Each row is a point on a tangle of strands that fork and nearly touch. The rows are in no order.
In the rows, zero is written as 128.
Points whose rows are less than 134 apart are linked; no others are. Some points are linked to none.
(949): [138 109 111 114  95 160  82 154 119 161  70 111  96 146 121  98 125 122
 118 150 105  89 142 107  96 119 163]
(222): [ 68 108  97 108 136 142 120 139 150 101 121  88 161 106 122 134  92 135
 105 122 125 168 109 165 189  99 111]
(592): [169  87 114 113 159 178 132 105 114 166 163 172 123 133 110 126 120 158
 112 119 102 100 155 107  85 195 104]
(208): [ 75 147 100 105 135 118 105 140 141 119 134 104 146 113 154 121  84 129
 128 131 122 157 103 107 169  98 163]
(137): [124  76 127 126  75 105 120 163 101 147  96 139  84 144 156 132 174  68
 183 136 126 112 120 124 113  86 134]
(329): [112 187 126  99 106  85 107  95 150 125 119 192 187 129  90 139 133 127
 124 100 123 141 139 103 168 117 130]
(141): [122  97  95  93 162 115 136 178  63 125 172 134  70 114 133 155  95 116
 143 115 143 141 146  56 120 124 166]
(360): [137 169 146 130 105 151 105 152 178 162  81 102 135 114 151  93 142 104
 122 175 101  83 120 132 160 113 197]
(309): [118 192 125  92 143 113  95 162 118 100 168 136 159 148  61 122 111 123
  72 127 130 138 114 125 135 107 140]
(754): [162 122 114 147 147 137 128 151  99 128 123 138  83 131 139 135 104 158
 136 142 180 118 174  97  77 166 135]
(637): [147  80 117 167 100 170  96  98 133 158  95  85 125 156 164  82 115 152
 128 143 132 104 123 138  77 185  95]
(509): [128 146 128 114 130 116 136 150 158 151 105 173 129  91 138 146 187 128
 129 118 153 113 206 155 115 166 120]
(620): [111 123 129 128  98 145 108 174 116  94 115  84 101 105 149 140 111  90
 110 156  96 139 129 194 147  76  86]
(783): [106 105 121  91 153 132 100 141 116  99 157 126 153 139  75 171 107 146
  60 144 131 149 104 136 115 102 136]
(985): [138 134 115 102 134 172  83 137 146 140 104 109 117 144 135 115  69 154
  87 174  87 125 141 120  89 125 160]
(380): [137 190 109 149 130 123 112 131 148 153  41 101 167 132 114 120 140 139
 100 143 140 118 146  98 136 139 123]
(447): [140  68 132  99 101 153 123  90 135 124 195 132 125 166 116 104 110 126
 131 113  77 126 112 176 118 156  91]
(593): [162 151  96 158 134  93 159 135  72 127  98 136 113 145 103 177 137 137
 145  73 164 148 134 109  99 122  87]
(635): [144 124  90 103 165 100 130 174  89  99 103 128  78 163 129 172  60 126
 144 132 148 151 124 147 105 125 170]
(812): [114  83 147 123  93 129  73 110 111 112 194 121 123 129 119 104  94 120
 104 144 108 133 118 143 125 109  87]
(421): [ 33  85 142 103 131  89 128 125 101  89 130 140 103 106 107 172  95 124
 134  95 161 171  99 126 187  78 118]
(213): [122 130 137  75 157 147 170 152 129  97 234 158 125 151 119 139 118 113
 146 134  96 119  85 133 120 113 160]
(41): [142 139 131 106 113 141 200 145 110 198  94 152 145 116 139 152 197 109
 182  98 105 115 161  99 109 160 129]
(150): [139 111 115 127 110 150 113 158 111 181  41 121 122 121 123 146 172 108
 109 143 116  78 157  98  82 132 157]
(874): [107 146  97 118 170 155 128 168  98 135 155 104 146 108  99 111 137 133
  95 105 122 142 124 136 147 131  53]
(160): [109 137  93 158 148 125 107  94 137 117 145 108 153 137 129  96  96 186
 132  98 174 168 128 123 130 165  81]
(820): [157 110 125 137 142 127  87 139 101 112 104 149 122 152  93 152 107 188
  93 157 171 136 185 126  73 146 120]
(1003): [108 160 176 148 135 141 113 132 153  75 164  81 151  98 139 128  94 152
  65 179 123 169 120 208 166 127 104]
(801): [154 123 144  80 121 145 143 147 156 119 171 176 126 158 102 121 148 107
 137 131  81  94 130 153 107 138 165]
(845): [164 134 108 143 122 173 127 135 135 123 129 145  70 150 154 144  92 134
 160 137 140 127 161 138  90 187 103]
(963): [154  99 151 139 135 165 132 106 120 162 154 154 119 115 105 123 130 133
 102 139  94  66 131  62  69 129 190]
(829): [145 110 137 136 145 148 162 115 115 109 227 159 101 123 167 130 100  90
 168 124 105 110  91 120 114 105 110]
(770): [ 90  96 125 173 150 110 142 116 151  74 150  92 103  95 157 113 111 149
 160 102 208 154 117 174 153 127  78]
(814): [101  82 137 168 112 115 118  88 164  77 151  63 131  98 169  98 117 142
 138 122 167 165  89 182 174 108 105]
(649): [118 120 107 144 139 110 120  81 120 108 110 123 145 147 122 144 114 124
 137  86 144 152  79 113 140  87 100]
(773): [162 114 139 105 101 179 129 138 125 123 147 174  71 188 112 138  99  96
 155 145  55  95 117 115  88 130 152]
(19): [151  94 122 135 155 193 149  85 132 177 148 151 141 114 161 138 103 134
 121 142  82  86 130 111  98 149 135]
(443): [129 146 135 111 103  76 153 107  98 140 126 182 160 166 126 144 165 100
 196 115  76 148  83  69 132  81 130]
(633): [133 145 138 174 132 134 142  90 136 120 210 118 131 123 151  96 124  95
 152 108 129 106  72 143 127 103  79]
(13): [ 77 120 141 115 122 112 135 147 142 124 106 139 118 106 189 137 161  86
 188 158  84 140  89 118 174  44 141]
(3): [150 101 163 181 103 126 105  80 178 112 129  63 139 112 181  87 131 142
 110 154 135 144 118 199 161 121  96]
(977): [122 176 149 103 182 124 122 115 165 150 147 165 163  76 115 132 169 159
  64 146 132 120 155 156 188 137 120]
(823): [138 161 134  86 134 121 170 146 135 165 133 176 147 110  91 139 206 121
 143  77 103 130 174 135 143 171 108]
(240): [157 176 147 189 115 100 141 111 144 115 128  95 173 133 107  98 187 118
 136 124 176  97  94 127 137 132 116]
(650): [161 133 163 169  95 136  89 104 159 108  94  88 145 130 157 121 131 137
  93 181 113 129 131 190 121 108  90]
(717): [116  68 103  98 147 138 109 101 103 149 142 143 176 104 102 178 133 156
  74 113 136 147 116  97 112 105 128]
(839): [165 108 108 124 158  81 158 149  83 101 100 156 108 127 103 212 150 134
 136 107 178 152 144 139  95 106 120]
(1027): [127  98 129  90 137 117 149 154 107 123 203 168  97 123 141 118 136 116
 195 105 144 139 135  76 120 161 155]
(651): [127 150 111 114 166 142 131 169 171 117 114 115 124 113 128 135 146 160
 119 134 168 139 185 185 125 167 121]
(287): [121 139 105  77 183 156 121 141 173 135 120 132 151 106 128 150 142 162
  81 148 123 137 172 186 156 141 139]
(387): [ 97 182 143 118 111 118 145 166 151 143  97 155 124 127 180 132 171  86
 195 150  93 130 116 130 170  97 132]
(492): [128 107  76 124 171 101 134 154  39 153 130 122  80 133 142 163  75 117
 136  92 121 163 102  62 124  92 147]
(507): [132 122  96 122 135  77 147 125  61 166 105 129 127 139 123 154 130 141
 154  65 135 191 132  47 130  97 169]
(888): [128 177 149 101 147 113 105  97 163 128 184 172 175 121  88 120 141 152
  71 128 121 126 139 127 157 139 129]
(145): [159 173 145 167 130 125 159 118 121 135 173 136 137 127 127 110 167 104
 156  95 133  89 101 107 119 120  99]
(1017): [140 171 116 131  89  77 123 102 119 141  92 150 176 169  94 121 155  95
 159 100 102 118  99  78 153  99 116]
(713): [ 77  91 131 127  96  80  78 133  91  91 198 105 109 135 105 119  84 113
 110 124 155 151 111 130 133 102 110]
(702): [137 124 131 121 123 100 142  97  80 154 138 152 170  94  92 182 143 155
 109  72 124 169 151  68 113  91 145]
(849): [134 121 108 174 123 153  89  94 135 131 141  80 152 164 136  61  95 164
 137 126 144 136 110 119 118 159  95]
(11): [158 152 119 163 132 123 148 131 169 128  89 102 157 102 136 114 182 108
 147 121 158 105 109 161 170 124  98]
(755): [ 89 180 128 145 149 107 147 144 129  89  79 143  76 109 161 151 108 126
 158 112 154 149 132 137 170  66 113]
(609): [173 147  98  90 128 122 144 165  96 111 109 161  70 208 104 155  93 103
 149 126 101 124 114 126  91 139 155]
(405): [172 119 126 125 116 136 137 129 144  80 165 119  87 156 148 137  83 139
 156 134 132 148 124 172  94 168 129]
(896): [155 147 156 160 154 125 132 107 200 127 125  83 156 124 141  90 161 167
 105 170 174 113 151 195 160 166 155]
(453): [156  78 143 134  67 153 121 160 117 132 131 119  55 158 175 115 144  84
 170 157 100  95 115 149 101 106 140]
(611): [115 183 137  87 112 146 118 158 179 155 102 159 125 120 160 114 148  89
 146 153  82 112 151 138 164 112 160]
(76): [160 128 154 110 128 147 188 139  99 171 155 179 114 116 119 135 153 112
 146 111  86  97 146  66  95 164 157]
(624): [137 126 164 127  85 147 169 153 121 175  56 136 127 123  86 104 187  97
 112 129 105  56 134  91  85 175 200]
(877): [140 159 168 170 148 127 153 112 174 157 102 112 152 117 133  72 181 144
  99 183 164  66 171 143 130 206 161]
(511): [139 145 169 159 118 124 120 103 193 157  74 108 166  83 145  92 157 117
 107 173 137  77 136 120 149 140 190]
(825): [ 68 120 121 131 118  95 108 133 134  83 130  96  91 118 193 114  53 123
 150 124 162 182 122 139 154 100 149]
(480): [137 163 151 138 143 162 144 110 159 192 151 131 127 133 130  56 165 106
 100 138  80  65 135 122 161 172 151]
(562): [118 151 163 153 155 134 104 116 182  91 147  96 155 114 157 124 111 189
  64 192 176 155 152 206 148 140 134]
(937): [146 140 130 134 114 153 109 107 111 177 140 112 173 153  70  59 154 137
 101 102 106  92 110  71 107 173 115]
(1009): [ 95 141 161 120 112 130 108 151 124  72 144  92 122 112 134 173  65 112
  67 163  90 147 121 207 147  81 104]
(597): [150 170 124 186 153 120 188  87 100 138 111 145 128  91 121 164 129 174
 146  77 162 170 165  82 110 148  88]
(998): [153 118 158 123  73 105 143  98 133 134  87 129 170 163  57  99 181 109
 107 127 109  75 130  83  82 157 184]
(863): [ 94  91 162  94 108 122  96 131 146 109 190 134 134 102 136 117 130  95
 100 140  99 121 128 171 173  85 130]
(850): [130 108 126 132 108 109 155  80 121 148 122 179 129 188 156 144 145 100
 226 141  82 137  63  92 114 114 125]
(6): [148 100 124 119  80 147  88 144 141 112  77  92 123 142 135 136 149 100
 115 163 110 121 141 184 134  95 103]
(395): [127  88 145 118 112  94 115 125 133 132 103 149 142 112 144 151 188  86
 158 135 120 120 118 115 143  55 148]
(399): [119 147 109 135 153 134 136 138 173 118  98  95 151  96 126 101 142 136
 138 126 149 149 113 165 223 127  95]
(423): [139  81 108 183 124 185 141 105 112 189  78 100 114 123 154 105 129 137
 131 143 151  90 132 107  67 184 122]
(128): [102 157 126 149 163 104 143 115 135  79 148 129 128 122 122 138 113 170
 138  90 210 162 134 137 144 138 102]
(89): [139 106 118 131 135  85 112 113 127 100 101 158 127 121 107 199 129 172
 107 121 189 163 171 141 101 128 138]
(524): [ 80 153 114 112 169 154 164 137 144 131 130 164 119  97 162 136 134 114
 164  97  89 144 124 152 183  93  71]
(838): [151 134 122 154 157 154 139 130  90 171 120  90 167 123  92  80 142 177
  89 122 128 124 131  53  79 186 144]
(131): [ 30 105 132 142 137 100 146 107 104  78 147  90  72 110 154 145  36 121
 157  98 159 179  98 146 183 106 114]
(719): [ 30  99 127 143 143 103  98 137  81 100 154 117 104  87 103 134  91 138
  92 109 177 161 108 114 160  87  88]
(840): [162 109 124 179 136 144 120 135  82 166  89 112 105 131 126 111 114 165
 112 143 153 102 164  65  58 187 144]
(452): [140  76 124  76  85 146 138 121 136  76 182 123 110 182 131 116  66 131
 157 109  84 151 120 175 116 179 124]
(615): [158 164 147 127  45  72 161 114 118 151  71 139 182 164  79 131 188  84
 144 111 129 102 108  94 118 161 141]
(200): [130 144  81  88 153 134 110 165 128 106  83 107 117 143 129 151  73 153
 116 148 137 151 142 138 103 128 187]

A fork is a point with three links. Follow the links from the first point to the second and name the forks in between, in order.
(399), (849) => (812), (754), (840)
(820), (713) => (754), (812)
(1017), (492) => (888)
(754), (650) => (840)

Follow the links from the first point to the second, and from the first to the third. Name the last point that the two ways share.
(3), (937), (825) => (840)
(507), (592), (609) => (888)
(592), (624), (1027) => (888)
(421), (637), (593) => (754)
(937), (562), (713) => (840)
(597), (562), (447) => (754)

Name the points in between on the shortest way along the links from the first point to the second, in order.
(845), (399) => (405), (452), (447), (812), (713), (719), (421), (131), (825), (208), (222)
(421), (609) => (131), (825), (208), (222), (399), (11), (240), (145), (633), (829), (213), (801), (773)
(820), (650) => (754), (840), (423), (637), (849), (160), (128), (770), (814), (3)
(963), (1027) => (76), (41), (823), (509), (651), (287), (977), (888), (309), (783), (717), (702), (507), (492), (141)
(985), (850) => (949), (150), (624), (998), (615), (1017), (443)
